A landscape with many valleys, sampled at points; each row gives a point and its height.
A ball rolls from a point to the lowest of its 3 nearest points, and stops where none of them is lower. Distance is the straight distance between rows; heights are no part of it.
kom (h 29.1): [263,71,39,126,-310,313,-359,-6,68,26]
riru (h 74.6): [381,-72,178,130,403,-17,395,-521,118,-262]
roko (h 46.9): [-55,-423,-174,-132,-246,-123,-81,6,-253,161]
reluv (h 18.7): [-110,51,-316,-124,-152,-188,-298,391,-192,163]
nenu (h 25.8): [137,213,159,176,103,82,54,-7,188,-107]
fimo (h 74.9): [-3,-161,-29,19,-78,2,-17,67,-127,102]
vut (h 45.3): [172,358,170,179,121,143,30,-84,197,-221]
mivu (h 38.7): [103,-327,-125,-158,-317,1,-215,-78,-130,74]
gesi (h 15.8): [-72,562,75,17,157,108,-131,208,237,-155]
ganid (h 10.1): [144,-17,-118,73,-293,82,-312,31,-22,98]
zup (h 56.8): [79,263,36,187,-76,165,-245,128,163,3]
nivo (h 13.4): [193,-147,66,73,-148,214,-206,-58,-6,37]
zez (h 11.2): [259,341,106,266,347,-39,316,-116,212,-204]
moni (h 70.7): [-44,-101,100,123,78,-97,255,-13,19,4]
mes (h 53.3): [-420,147,-93,-161,283,-160,168,312,54,-53]
Mobiv (h 13.5): [-85,-493,-206,-207,-267,-239,16,-48,-334,131]
paba (h 66.1): [-203,-88,75,33,186,-248,390,145,-69,44]
Liva (h 8.0): [-24,263,68,145,152,-4,-28,121,158,-18]
tof (h 9.0): [-9,-18,-108,33,-211,-81,-85,232,-47,152]
mika (h 90.7): [73,494,97,161,16,158,-224,148,216,-62]
zeg (h 54.0): [-107,-638,-261,-341,-234,-176,-28,-186,-358,111]
tigi (h 10.8): [-11,123,-390,-127,-212,-233,-430,396,-102,118]
vosa (h 63.6): [-210,-277,-40,-74,-13,-251,208,168,-240,200]
gafo (h 27.1): [-135,285,-39,29,38,-43,-70,294,73,105]
taga (h 73.1): [229,4,266,195,191,80,307,-384,112,-169]
nalop (h 67.9): [198,-187,185,11,76,245,182,-577,1,-107]
Fot (h 22.0): [280,79,-103,11,-316,89,-516,143,88,94]
boniz (h 53.5): [72,-384,-54,-219,-247,187,-176,-355,-115,15]
duvav (h 73.2): [112,-244,226,87,163,-38,400,-285,-29,-34]
zula (h 48.5): [123,-156,112,39,26,163,131,-349,-52,8]
feg (h 63.5): [-271,396,20,-272,312,36,-64,306,168,-200]
suz (h 28.6): [-130,238,88,70,229,-50,93,159,79,-69]
gake (h 5.1): [-41,-245,-267,-78,-261,-266,-169,121,-217,189]
Nadu (h 64.1): [35,562,106,80,302,34,125,-9,332,-229]
Mal (h 12.5): [180,-119,-195,-92,-351,23,-387,67,-39,88]
Vofi (h 74.2): [151,-207,55,-149,-138,322,-118,-504,-78,24]
Sino (h 74.3): [-18,-51,123,80,209,-226,518,-131,13,-66]
musa (h 21.1): [78,-248,89,-25,-188,157,10,-195,-97,45]
zif (h 30.6): [72,221,-68,109,-171,144,-296,162,118,99]
kifa (h 52.6): [123,440,110,131,297,-1,126,-28,237,-189]
dek (h 47.3): [-349,254,-33,-138,330,-206,159,220,63,-90]
Guni (h 53.6): [-439,305,-128,-282,108,-56,-136,413,-2,14]
nuka (h 44.1): [11,87,38,105,-87,82,-77,175,23,20]
Refad (h 34.8): [111,307,115,154,284,-172,293,-103,235,-125]
tuge (h 65.1): [-210,-257,72,-27,169,-290,373,46,-187,36]
Farap (h 37.6): [-168,302,-193,-85,-46,50,-332,387,78,72]
mifan (h 28.4): [-9,-348,111,-41,-63,202,43,-448,-125,-36]
kodub (h 59.7): [-301,48,-163,-46,102,-200,79,312,-21,115]
naled (h 28.7): [43,-329,96,83,-27,106,125,-173,-89,65]
dap (h 64.7): [93,-49,186,154,16,60,122,-78,22,-20]
zeto (h 43.2): [-3,333,121,178,81,159,-150,103,205,-98]
Rigeb (h 7.5): [140,150,-301,-52,-355,-63,-485,338,-24,57]
megup (h 63.4): [-239,474,32,-55,198,120,-56,266,214,-145]
Retik (h 55.3): [-86,-450,-73,-269,-177,87,-44,-294,-180,65]
Ramo (h 33.8): [-29,-366,90,3,36,65,198,-316,-169,20]
san (h 70.6): [179,12,171,165,206,-41,317,-235,30,-120]
lanot (h 62.9): [-98,-484,-31,-157,-117,-49,125,-266,-207,76]
lirif (h 48.3): [-156,-496,-71,-117,-119,-120,182,-19,-212,146]

For each start below, name the point where the ball stops.
paba -> Mobiv
zup -> ganid
mivu -> ganid
kifa -> zez
mes -> Liva

Call two points neighbours if one is among the 3 nearest of the other. Go from one point of each pair to the other, from neighbour to neighbour, staying as low as possible. Name the highest point that can't be avoided.
Liva, Rigeb -> Farap
gesi, Rigeb -> zeto
Rigeb, gake -> Mal
